Each scene shows the same named points in several views. A view is turned or mirrored, and shifted as a whole, has a little noise and may leave points out.
In the rows, 128 means zero.

Scene 1
View 1
kure: [124 123 117 149 110  72 132 121 150 162  98 143 118 101 109 133 158 148
 125 101 134 105 132 151 147 123 135 135 139  83 120 140 123  94 156 114
 132 135 106 135 132 133 100 140 134 146 151 131  70 117 125 139 128 141
  79 132 106  87 141 133  96 126  68 102 168 109 127 121]
gimag: [150 105 128 126  98  87 131 150 154 119  91 126 116 116 135  93 143 160
 127 125 112 160 126 135 141 125 141 105 125  99 126 145 140 102 154 124
 118 128 121  99 116 134 137 125 141 145 110 134  92 113 137 145 138 123
  92 125 114 123 129 146 134 138 128 147 158 110 136 108]
mezu: [125 168  93 170 103  86 121 112 128 151 102 131 121  99 101 138 152 150
 119 113 135 114 101 132 146  98 154 162 166  78 110 148 119 101 156 103
 146 138 114 149 144  93 103 157 146 127 136 141  72 111 116 137 127 154
 102 125 118 100 137 157 101 101  78  80 180 111 136 105]
dumot: [141 109 153 124 118  94 122 154 169 144  92 126 109 111 129  96 148 164
 132 135 106 147 131 130 146 118 120 103 102 145 122 133 148  95 165 130
 105 129 116 107  97 142 114 126 134 153 140 124  91 117 110 141 151 114
  96 139 120 121 115 108 122 120 112 146 144 108 123 145]
fesoz: [151 105 146 127 103  89 119 146 159 121 102 127 108 130 134 112 141 155
 132 130 102 148 129 128 150 116 136 100 127 110 114 136 158  96 154 139
 108 123 125 100 119 130 129 130 135 144 119 126  93 123 126 138 129 131
 108 137 120 122 135 133 147 117 114 140 151 100 133 138]
kap: [152  98 139  93 102 103 124 196 170 102 108 144 110 149 136 118 146 164
 158 126  58 153 121  93 144 113 138  65 102 137 110 114 198  96 169 175
  80 117 147  57  92 151 181 103 138 137 129 114  92 144 129 131 121 129
 120 129 124 148 134 119 152 103 118 171 133  91 153 148]
kir: [151  74 158 119 105  77 132 148 171 132  91 126 113 113 142  85 143 155
 125 126 119 160 149 150 140 138 123  91 108 110 133 143 139  98 152 128
 110 127 108  98 105 154 120 119 132 159 120 131  94 112 137 148 146 114
  80 137 108 112 125 124 133 154 126 159 149 108 120 127]
Dafa: [176  14 189 124 100  47 139 118 181 117 103 129 111 135 160  86 137 128
 112 111 136 165 193 191 153 171 120  78 124  54 137 159 135  93 120 128
 112 119 101  86 140 170 100 114 113 174  94 128 105 108 177 157 124 127
  66 149  91  88 156 145 164 192 125 170 148 106 118 126]
pev: [144 110 150 154 108  76 117 112 153 141 102 122 111 114 129 115 149 147
 114 122 133 134 137 153 154 120 128 126 140  95 116 149 130  94 144 116
 124 129 106 128 136 120  85 143 133 147 126 135  87 111 125 144 135 135
  90 144 111 101 133 135 130 127  99 117 161 108 121 133]
zume: [180  71 193 127 100  89 109 136 173  94 110 108 100 153 166  88 128 151
 124 147  97 186 157 141 164 124 127  75 122 120 113 148 169  94 139 149
  88 115 124  81 120 129 114 124 130 149  90 127 110 118 133 145 131 120
 118 154 117 136 132 128 193 122 150 168 134 100 125 159]
kubap: [167  76 158 126  95  80 125 139 162 108  96 118 113 129 153  86 135 150
 122 135 114 177 147 147 149 133 134  92 127  92 126 154 144 101 141 130
 111 122 119  89 123 136 125 121 135 148  93 135 105 110 148 149 134 122
  96 135 112 121 134 146 161 147 141 162 149 107 128 122]
Kufar: [150 132 138 130 101 117 118 161 151 116  82 105 109 111 139  72 133 178
 127 160 103 185 104 108 142 101 134 108 111 154 127 147 141 108 170 117
 112 130 129 108  92 114 133 135 152 137 106 141 105 108 108 145 161 106
 110 127 131 148  98 128 141 109 155 153 150 115 124 122]
zaz: [166  85 172 122  98 101 120 149 167 112  75  97 109 109 159  36 127 171
 116 166 118 211 136 141 143 126 119  91  98 147 141 161 129 110 154 111
 112 129 114 101  89 133 114 126 143 159  83 144 118  95 123 160 172  87
  89 134 124 140  92 124 158 149 178 180 141 122 108 119]
rovun: [161  98 163 152 102  78 111 108 157 117 110 117 106 133 144 113 137 143
 115 127 124 149 147 153 160 123 134 110 146  86 110 154 144  93 138 128
 114 122 118 113 144 114  93 140 131 144 106 131  95 116 134 141 123 139
 106 149 112 112 146 146 162 118 113 127 153 103 125 140]
View 2
kap: [119 158 111 137 121 146 147 101 135 112 153 149 152 112 116 147 163 120
 216 107 121  45 175 123 129 113 152 122 146 200  52 113 126 126 178 134
  89 110 194  80 106  73 108 136 179  89 182 134 128 128 143 115 133 120
 169 131 138 121 128 132 140 125 162 122  54 134 138 134]
kir: [112 145 130 103 123 169 135 157 111 118 137 156 147 125 157 161 133 117
 182 154 138  85 134 143 131 154 155  96 138 166 102 105 124 118 157  91
  91 102 146 136  72 104 108 136 163 138 144 121 144 132 125  87 108 128
 151 161 142 158 124 162 132 130 143 135 117 133 136 154]
dumot: [122 145 123  99 117 161 140 130 116 105 143 155 164 118 149 159 123 123
 144 125 140  76 160 140 129 131 132 109 151 173  98 110 138 126 165  88
  89 123 172 119  82 105 119 132 154 126 149 116 129 133 113  85 120 116
 160 154 144 133 120 162 124 150 146 144 101 134 127 145]
mezu: [133  95 137  76 124 189 128  91 129  89 130 152 186 115 139 109 139 118
  86 172 163  88 130 155 151  98 112 161 164 133 122 175 130 125 171  33
 132 112 110 102 116 139 120 168 178 126 172  74 124 128 102  86 175 166
 172 182 135 180 113 186 111 165  80 159 125 128  96 117]
gimag: [115 132 136 114 118 165 134 138 120 110 135 150 153 119 148 139 147 122
 176 160 139  84 129 140 138 134 147 120 141 166  91 123 126 116 158  88
  96 105 135 116  91 112 104 145 165 126 156 117 142 132 127  94 126 139
 160 160 138 161 125 155 128 130 129 133 111 135 128 141]
Dafa: [113 161 135  99 153 177 116 187  97 125 142 158 117 138 146 160 166  97
 240 181 140  98 104 144 126 197 182  81 125 152 112  95  91 122 157  70
 107  69  98 172  42  89 107 150 162 175 142 131 127 114 124  89 105 162
 136 169 125 180 144 171 139  81 147 123 135 110 163 162]
rovun: [121 134 140  97 139 159 120 133 111 102 140 146 148 117 126 126 162 108
 156 152 144  96 131 135 133 139 129 131 149 151 104 124 117 127 163  62
 114 110 123 134  75 120 125 154 140 154 159 110 111 119 101  76 148 154
 166 159 123 156 136 175 116 116 125 146 124 110 130 146]
Kufar: [105 122 148 128  90 136 140 132 120 113 130 132 161 104 150 129 131 141
 142 141 129  99 141 118 140 111 119 131 147 176  72 116 159  98 143 112
  76 144 164 100 102 136 109 137 132 108 141 119 157 137 123  74 122 107
 183 138 145 130 124 140 115 151 138 135 110 143 114 150]
fesoz: [121 133 126 110 126 158 135 116 125 105 143 149 159 115 131 134 152 117
 166 143 139  76 146 138 136 122 139 130 150 165  87 131 126 123 167  88
 104 111 148 105  98 106 114 150 165 119 166 111 128 128 120  95 142 140
 165 153 136 149 128 159 126 134 130 136  98 127 126 137]
zaz: [ 90 139 160 131  90 131 135 180 102 124 123 130 137 111 165 145 127 138
 179 160 125 117 122 118 135 148 137 100 128 175  80  86 148  92 130 120
  61 131 151 135  73 135 107 131 113 136 116 135 169 137 124  66  92 101
 170 141 142 137 136 142 118 129 157 125 133 140 131 172]
kubap: [110 139 144 121 122 153 129 155 112 117 136 144 135 117 139 133 161 117
 202 163 134  95 122 128 136 149 151 115 135 164  86 112 119 112 150  95
  99  99 124 129  80 112 102 149 150 139 149 127 142 123 125  87 126 141
 162 151 132 157 140 155 127 109 139 127 117 122 135 151]
View 3
Dafa: [124  96 169 120 172 134 155  71 117 161 111  70 181 171 220  85 124 129
  57 113 167 146  80 161 164 116 114 125  99 141  94 111 160 109 120 129
 151 138 121 154 170 132 162  79 107 105 135  71 110 121 180 106 124 139
 107 114 154 135 115 139 159  84 109 100 150 129 132  90]
gimag: [113 129 148 123 167 111 116 110 126 139 137 144 144 114 161 120 101 123
  97 142 136 109 107 124 140 130 129 118 110 129 116 136 149 115 133 103
 158  96 120 134 133 123 151 128 134 111 140  91 136 142 119  85 133 133
 118 132 153 133 107 131 109 112 138 127 147 132 114 108]
rovun: [ 99 120 135 131 141 130 139 125  94 131 116 109 160 115 167 109 107 117
 118 129 156 124 105 131 137 133 136 116 112 118 129 112 148 110 143 105
 136 105 116 141 137 105 162 111 129 111 141  97 100 130 121  96 126 116
 117 125 161 153 111 122 139 135 119 125 120 118 148 108]
fesoz: [101 132 125 118 162 119 127 123 124 136 138 147 151 112 160 121 115 126
 124 146 141 104 108 126 136 128 122 112 130 128 116 124 141 112 150  98
 148  87 113 142 133 103 154 129 137 123 130 105 133 137 113  86 122 124
 131 138 155 135 110 132 119 133 140 137 134 130 118 118]
zume: [125 113 144 114 148 118 130 107 119 136 120 103 198 124 171 113 140 103
 108 109 133 135 116 159 146 129  99  92 161 128 118 129 166 121 151 121
 158  95 115 157 163 105 129 109 120 134 103 110 110 155 130  98  95 110
 146 118 137 125  88 124 156  98 109 148 120 113 111  81]
zaz: [149 127 196 145 146 121  92  96 131 126 138 140 184 114 144 125 111  91
  71 111 101 105 131 136 144 128 128  97 154 134 129 163 167 150 131 129
 165 102 131 132 148 164 119 109 133 112 128  84 102 169 115 103 124 134
 106 116 136 112  71 138 125  74  99 147 143 120 116  65]
dumot: [109 144 137 141 155 145 127 118 130 132 150 165 161 111 153 117 115 115
 115 145 128  69 109 118 130 121 140  98 157 129 122 136 139 125 169 105
 138  94 117 144 132 121 149 114 140 118 136 100 107 136 103 100 127 128
 113 143 146 128  99 149 123 129 122 152 133 127 134 115]
kure: [ 79 135 120 138 163 141 142 130 105 138 137 150 119 116 166 106  91 138
 120 167 165  79  89 103 129 125 163 135  88 122 118 107 128 102 152  89
 124 107 114 135 112 107 191 115 139  97 172  86 114 105 115  93 152 137
  93 146 178 156 135 141 109 161 145 115 140 137 160 145]
mezu: [ 71 141 117 137 142 118 126 156  82 119 127 151 100  79 134 123  70 131
 144 166 163 100 106  92 122 143 168 142  70 107 138 109 127 101 142  77
 127  93 111 114  97 101 187 142 146  98 177  96 119 125  86  80 156 124
 100 140 190 170 136 115  98 182 149 117 124 127 159 143]
kir: [118 125 158 129 171 136 128  94 134 147 141 136 165 137 176 110 116 118
  81 136 136  93  99 132 146 117 130 110 129 137 106 132 150 124 143 115
 152 111 123 146 147 134 153 102 128 111 137  83 115 133 133  98 129 141
 108 132 148 123 102 150 126 103 122 131 153 134 126 103]
kap: [109 138 101  99 188 110 124 109 168 152 160 175 170 126 172 130 150 127
 128 153 126  91 106 137 136 119  82  83 174 146  96 141 147 107 170  98
 166  63 109 160 154  86 127 137 137 148  88 122 165 145 118  79  93 119
 170 150 126 111 101 147 120 116 154 163 141 140  71 116]
Kufar: [125 143 158 135 147 109  94 126 130 120 149 172 159  87 123 140 104 101
 112 133 107  91 134 119 128 136 132  97 154 123 135 158 152 139 146 108
 160  79 122 127 129 136 127 137 144 120 129 105 119 171  85  92 123 124
 123 132 145 121  85 131 107 110 123 158 135 123 112  92]
kubap: [122 118 156 118 161 112 124 100 120 142 124 113 168 129 176 113 114 114
  89 123 139 131 109 143 146 127 118 116 120 132 114 133 160 118 125 116
 161 102 119 141 148 123 144 116 125 116 128  92 127 145 132  91 122 126
 125 119 148 130 102 125 131  98 123 127 139 126 114  92]
pev: [ 93 127 137 138 145 136 140 126  94 129 125 124 148 113 165 104  98 117
 118 142 156 103 101 121 135 131 150 126 107 121 127 113 141 112 150 100
 131 110 115 137 126 110 172 109 134 105 157  88  99 122 116  98 138 124
 100 131 169 152 118 130 129 144 122 122 129 124 158 119]
View 4
pev: [104 105 134 112 113 151 167 105 105 112 134 113 136 120 137 143 158  92
 115  98 100 141 131 117 158 141 126 132 130  89  92 132  88 127 126 142
 142 143 121 173 131 130 154 124 165 138 134 146 149 107 117 175 150 183
 128 113  92 119 118 131 129 139 125 172 160 104 117 148]
Kufar: [141 133 129 119 109  85 140 108  94 163 166 119 123  94 112 158 149 126
 121 146  79 134 139 126 107 134 126 159 144 106 150 145 101 111 152 114
 128 128 134 149 113 105 114 134 149 140 152 110 101 109 126 148 139 176
 110  91 142 140  95 117 123 158 144 150 131 141  93 154]
kap: [131 132  65 108  94  73 135 162 138 149 151  79 133 130 136 169 130 134
 195 158 112 138 124 129 110 138 140 186 133 136 146 119 103 155 132 137
  82 129 124 155  90  57  99 135 145 144 153 134  78  59  90 142 128 167
 146 124 118 181 115 125 155 143 149 146 122 106 129 123]
fesoz: [117 116 108 111 103 115 151 126 110 128 143 104 131 119 135 152 148 109
 144 125 107 142 129 125 137 134 133 154 134 105 123 131  85 140 131 142
 120 136 126 165 116  94 135 130 154 138 143 137 123  89 101 163 143 178
 139 117 105 148 109 124 140 149 138 159 139 104 115 136]
dumot: [130 127 106 122  99 116 160 126 124 124 150 107 144 104 128 167 147 118
 138 115  90 142 131 109 132 157 113 156 118 111 128 125 113 118 135 122
 117 135 124 151 112 118 114 132 171 134 142 130 117  85 129 159 124 162
 116 103 112 133 111 132 137 131 133 155 149 117 121 143]
kure: [115  98 128 116  89 165 175 110 101  94 119 117 147 100 150 143 163  72
 123  74 120 158 132 100 173 138 110 120 117  81 108 132  74 130 121 162
 141 154 130 168 131 107 154 126 169 117 134 141 173  88 111 189 132 165
 136 112  73 124 100 135 142 143 135 178 150  98 118 143]
kubap: [111 131 132 107 124 109 128 105 101 134 169 107 119 141 135 171 156 116
 137 129  98 132 126 120 147 143 153 170 159 119  98 129 106 142 140 128
 133 151 132 164 119 122 154 123 158 172 140 138  98 107 129 157 156 193
 137 117  98 151 150 123 134 156 146 150 147 112 127 139]
kir: [123 135 125 116 106 121 141 107 108 119 167 107 132 123 141 186 158 115
 142 107  95 143 126 101 154 163 131 169 141 120 106 123 117 129 139 127
 128 162 134 151 118 129 141 125 176 158 136 131 105  94 145 160 135 170
 127 107  91 142 145 130 140 141 149 148 151 117 137 136]
zume: [101 133 107 107 140  94 131 125 128 146 167  90 119 158 130 161 145 142
 144 158  83 115 129 142 122 151 162 180 155 123  85 122 122 140 133 110
 117 127 115 175 112 132 134 131 154 182 142 149  74 105 118 141 169 203
 129 120 126 147 157 126 127 134 124 148 160 111 128 142]
Dafa: [ 90 137 136 104 130 144 122  94 111  97 176  95 124 174 160 195 164 106
 148 101 107 131 121 102 188 170 164 180 165 136  51 111 128 154 131 133
 143 184 133 169 129 160 187 116 183 197 123 156  98 107 154 164 161 198
 144 133  60 144 202 132 141 142 147 147 167  95 169 123]
gimag: [126 125 132 112 105 112 139 107  91 132 157 117 120 119 138 165 158 100
 140 118 105 145 131 113 148 135 135 161 152 108 124 134  88 135 141 140
 130 153 138 156 119 101 145 126 156 149 142 126 116  99 123 166 141 179
 136 111  98 150 120 121 140 165 155 154 134 115 117 137]
mezu: [114  87 146 116  97 158 179 104  77 114 106 134 133  95 138 113 163  62
 100  86 116 155 136 124 159 112 110 102 125  59 123 149  41 128 123 166
 154 138 129 176 140  88 156 127 147 105 146 138 189 109  86 193 147 176
 138 109  89 120  68 123 133 166 131 187 141 103  87 154]
rovun: [ 98 109 130 111 127 137 156 109 110 120 140 107 131 136 135 140 155 101
 117 115  97 132 133 130 149 139 141 142 139  96  87 133  93 135 122 135
 141 136 117 179 127 131 155 130 159 154 135 152 133 108 114 166 163 193
 131 119 101 129 131 128 129 142 122 167 163 101 117 145]
View 5
pev: [110 162 127 180 149 121 128 157 118 118 100  97 179 128 158 107 123  99
 126 129 164 158 134 130 127  98 151  80 119 159 148 128  98 115 129  93
 127 156 128 112 136 192 142 134 143 131 145 152 128 119 130 144 107 173
 131 119 120 119 128 118 169 124 123 131 143 125 135 135]
mezu: [127 197 110 190 163 141 127 158 121 104  86  78 192  90 145  93 118 101
 129 170 141 150 126 141 139  90 189  66  88 201 142 125  69 101 152 117
  88 156 159  95 143 191 157 136 150 114 127 180 171  94 133 109 107 181
 103 121 120 100 122 119 184 109 111 138 168 124 150 143]
Kufar: [101 149 103 158 135 144  93 147 157 141 138 146 142 157 103 137 121  87
 123 153 157 129 129  88 145 146 155  75 103 140 133 164 101 119 127 111
  85 122 168 146 150 133 111 109 111 103 166 150 127 132 123 160 100 133
 120 135 126 119 133 107 149 145 132 119 143 111 168 133]
zaz: [ 86 118 116 143 115 140  96 141 153 156 139 148 145 176 120 147 132  85
 133 122 187 156 141  89 129 147 128  97 145 114 135 170 133 121  99  82
 107 117 152 181 131 139 121 112  99 129 181 131  94 129 116 180 103 136
 120 127 115 135 123 112 126 152 136 104 135  94 165 122]
kap: [ 88 133 128 122 153 119 112 162 169 139 142 162 141 169 101 137 129  83
  98 123 134  66 147 105 155 127 136  52  74 119 161 122  96 144 114 148
 121 103 101 105 170 134  72 158 146  71 131 121 135 142 123 168  84 101
 177 149 133 145 179 112 167 149 132 158 118 136 141 164]
kir: [ 83 122 138 142 130 120 120 158 140 141 115 120 169 163 145 121 134  88
 130 109 164 146 150 131 135 109 136  92 134 125 150 132 115 122 102  96
 124 126 119 136 131 166 107 143 124 126 146 135 113 126 114 162  98 143
 139 120 113 138 140 126 148 131 134 133 135 104 143 145]
dumot: [ 88 140 130 167 141 113 113 160 147 126 130 118 158 170 139 120 123  91
 112 127 152 131 136 116 144 123 151  77 115 134 139 135  93 120 122 111
 113 142 136 117 144 167  78 127 116 121 155 148 131 147 119 163  93 144
 148 126 125 125 140 123 158 122 143 131 129 120 140 143]
gimag: [ 99 142 124 138 140 140 118 153 145 138 107 121 170 140 129 123 133  90
 133 131 154 131 145 127 139 110 149  79 113 140 153 134 108 123 113 114
 104 116 131 135 137 159 132 144 134 104 135 139 130 105 120 148 101 140
 124 124 114 129 144 122 155 135 120 138 149 104 154 147]
rovun: [116 162 125 174 148 123 124 153 120 123 109 116 170 123 150 115 128 102
 125 121 176 149 131 121 121 101 137  75 114 155 155 135 104 127 122  87
 141 146 116 119 142 183 159 138 152 123 146 139 122 116 133 151 111 168
 140 129 126 128 133 107 167 140 116 129 135 132 135 128]
kubap: [104 135 124 137 137 138 117 149 136 145 116 143 160 137 129 133 139  94
 133 114 177 137 143 113 126 113 124  81 118 128 159 141 124 131 107  93
 130 114 110 148 139 160 161 146 145 110 143 120 108 107 126 161 106 142
 133 133 119 140 146 106 150 157 114 130 137 113 148 135]
zume: [107 134 125 150 140 120 109 149 133 143 139 166 139 151 124 146 132  97
 114 103 187 125 135  88 116 125 106  73 112 115 160 147 127 141 104  87
 157 120  94 143 152 150 145 135 145 111 160 110  95 133 132 182 104 137
 159 143 130 149 147  94 153 168 118 128 115 138 134 126]
fesoz: [105 153 120 153 151 127 118 156 143 129 115 126 164 139 129 119 129  92
 118 132 151 121 139 121 140 109 149  66  95 150 152 129  97 125 125 120
 118 129 123 111 149 163 119 144 144 100 136 139 138 124 127 149  96 143
 143 134 125 128 148 112 169 134 121 144 139 126 146 147]
kure: [104 169 136 176 152 121 135 167 123 107  86  70 196 123 164  89 126  96
 131 138 141 152 139 156 142  81 175  79 111 173 143 110  81 108 132 111
 104 157 135  92 135 202 120 149 142 129 124 166 155 111 125 125  99 175
 126 110 116 114 134 137 176 101 127 146 152 116 139 150]
View 6
kure: [115 118  95 143 153 141 183 129 150 157 110  66 128 123 103 161  96 116
 109 105 102 164 169 149 134 146  61 116 150 152 115 158 108 179 109 143
 164 139 185  89  99 124 173 125 166 141  76 185 103 136 143 113 154 122
  98 192 140 108  94 141 152 119 141 133 116 172 103 175]
rovun: [111 131 110 131 158 125 168 133 144 143 116  93 105 123 112 137 133  98
 115 129 144 163 145 124 100 108  99 134 135 150 129 149 128 162 117 120
 175 141 171 109 110 124 155 123 167 160  95 175 118 149 143 102 129 114
 129 161 127 129 120 124 119 114 152 112 126 151 108 131]
kap: [172 110 130 134 173 147 199 198 178 141 105 157  90 120 148 121  72 136
  78  82 126 147 123 162  97 115 147 122 154 116 113 150 193 173 147 130
 151 149 118  75 130 137 100 119 164 155 108 166  91 155 107 145 185 109
 143 147 167 103 115 125  74 152 187 122 164 183  74 158]
zume: [134 128 126 126 164 125 161 172 162 130 106 133  87 117 138 120 137 113
  91 132 178 149 130 118  73  77 145 138 132 140 136 143 170 150 136 113
 168 150 136 109 131 132 113 110 166 171 108 157 126 156 127 115 133 107
 159 132 143 130 143 100  85 126 167  98 156 142 100 101]
fesoz: [133 121 117 136 160 132 182 153 162 146 111 118 108 124 122 135 103 119
 104 104 124 155 137 150 103 125 113 118 142 137 122 150 146 162 133 130
 163 143 152  91 114 134 148 125 161 151  97 172 105 145 129 117 156 119
 127 160 138 118 114 137 105 132 158 122 135 165  93 160]
zaz: [128 132 112 130 139 103 130 168 192 128 100 136 107 116 129 152 124 159
  96 149 186 118 163 140  58  91 133  96 121 147 166 140 157 107 160 149
 141 163 123 119 136 163 156 113 165 140  93 139 142 130 128 115 144 135
 137 127 138 135 152  86  78 121 117  87 141 121 109 137]
Dafa: [116 130 129 114 156 135 181 160 186 117  73  62 102 122 125 156 135 132
  99 119 173 159 187  61  97  43 107 141 136 169 144 139 133 151  76 112
 145 140 153 114 120  63 145  79 181 150 120 151 140 139 125  88 116  94
 132 109 179 140 103  96 115 126 108 105 132 139 114  77]
Kufar: [134 127 106 142 142 105 139 162 175 145 118 154 106 116 121 135 109 142
 101 134 158 124 137 177  70 129 132  93 126 135 151 148 160 124 175 151
 153 160 131 106 130 185 156 134 159 144  86 155 121 138 133 124 161 141
 134 155 120 123 147 113  81 123 147 101 137 138 100 173]
pev: [108 125 101 132 151 126 161 126 147 146 116  79 118 120 105 150 123 105
 111 128 136 161 160 132 110 123  81 124 138 154 130 153 117 161 114 129
 169 142 180 106 107 127 166 125 165 152  85 177 118 143 148 103 135 120
 117 172 129 124 114 128 138 113 140 117 119 154 109 145]
kubap: [128 128 128 125 155 120 171 155 179 134 101 113  97 121 121 137 125 126
 106 117 158 149 149 116  87  88 128 120 129 151 141 140 147 139 126 121
 154 144 138 104 119 115 152 109 171 146 115 159 127 143 126 100 138 109
 135 132 149 136 119 117  89 125 132 108 133 143 100 124]
mezu: [101 128  99 144 151 121 176  98 138 171 135  83 120 127  85 141 115  90
 139 110  90 166 136 168 128 169  68 110 134 153 117 157  91 165 131 136
 182 129 187  90  86 137 210 149 165 135  83 196 100 141 152  93 142 130
  99 204 105 121  94 172 144 109 139 137  96 163  95 197]
dumot: [133 114  98 142 151 137 160 165 166 141 103 111 118 116 129 155  95 139
  84 124 141 139 165 156 101 127 100 113 143 137 131 154 151 159 137 154
 151 156 156 101 125 157 136 121 162 154  74 163 114 138 133 132 164 129
 118 167 148 108 128 106 118 126 151 109 142 162 106 160]

In a view up to two points have been moved. Name them for each view, in the order of its rows, or write none.
view 1 -> fesoz, rovun
view 2 -> gimag
view 3 -> dumot
view 4 -> none
view 5 -> kubap
view 6 -> kure, Kufar
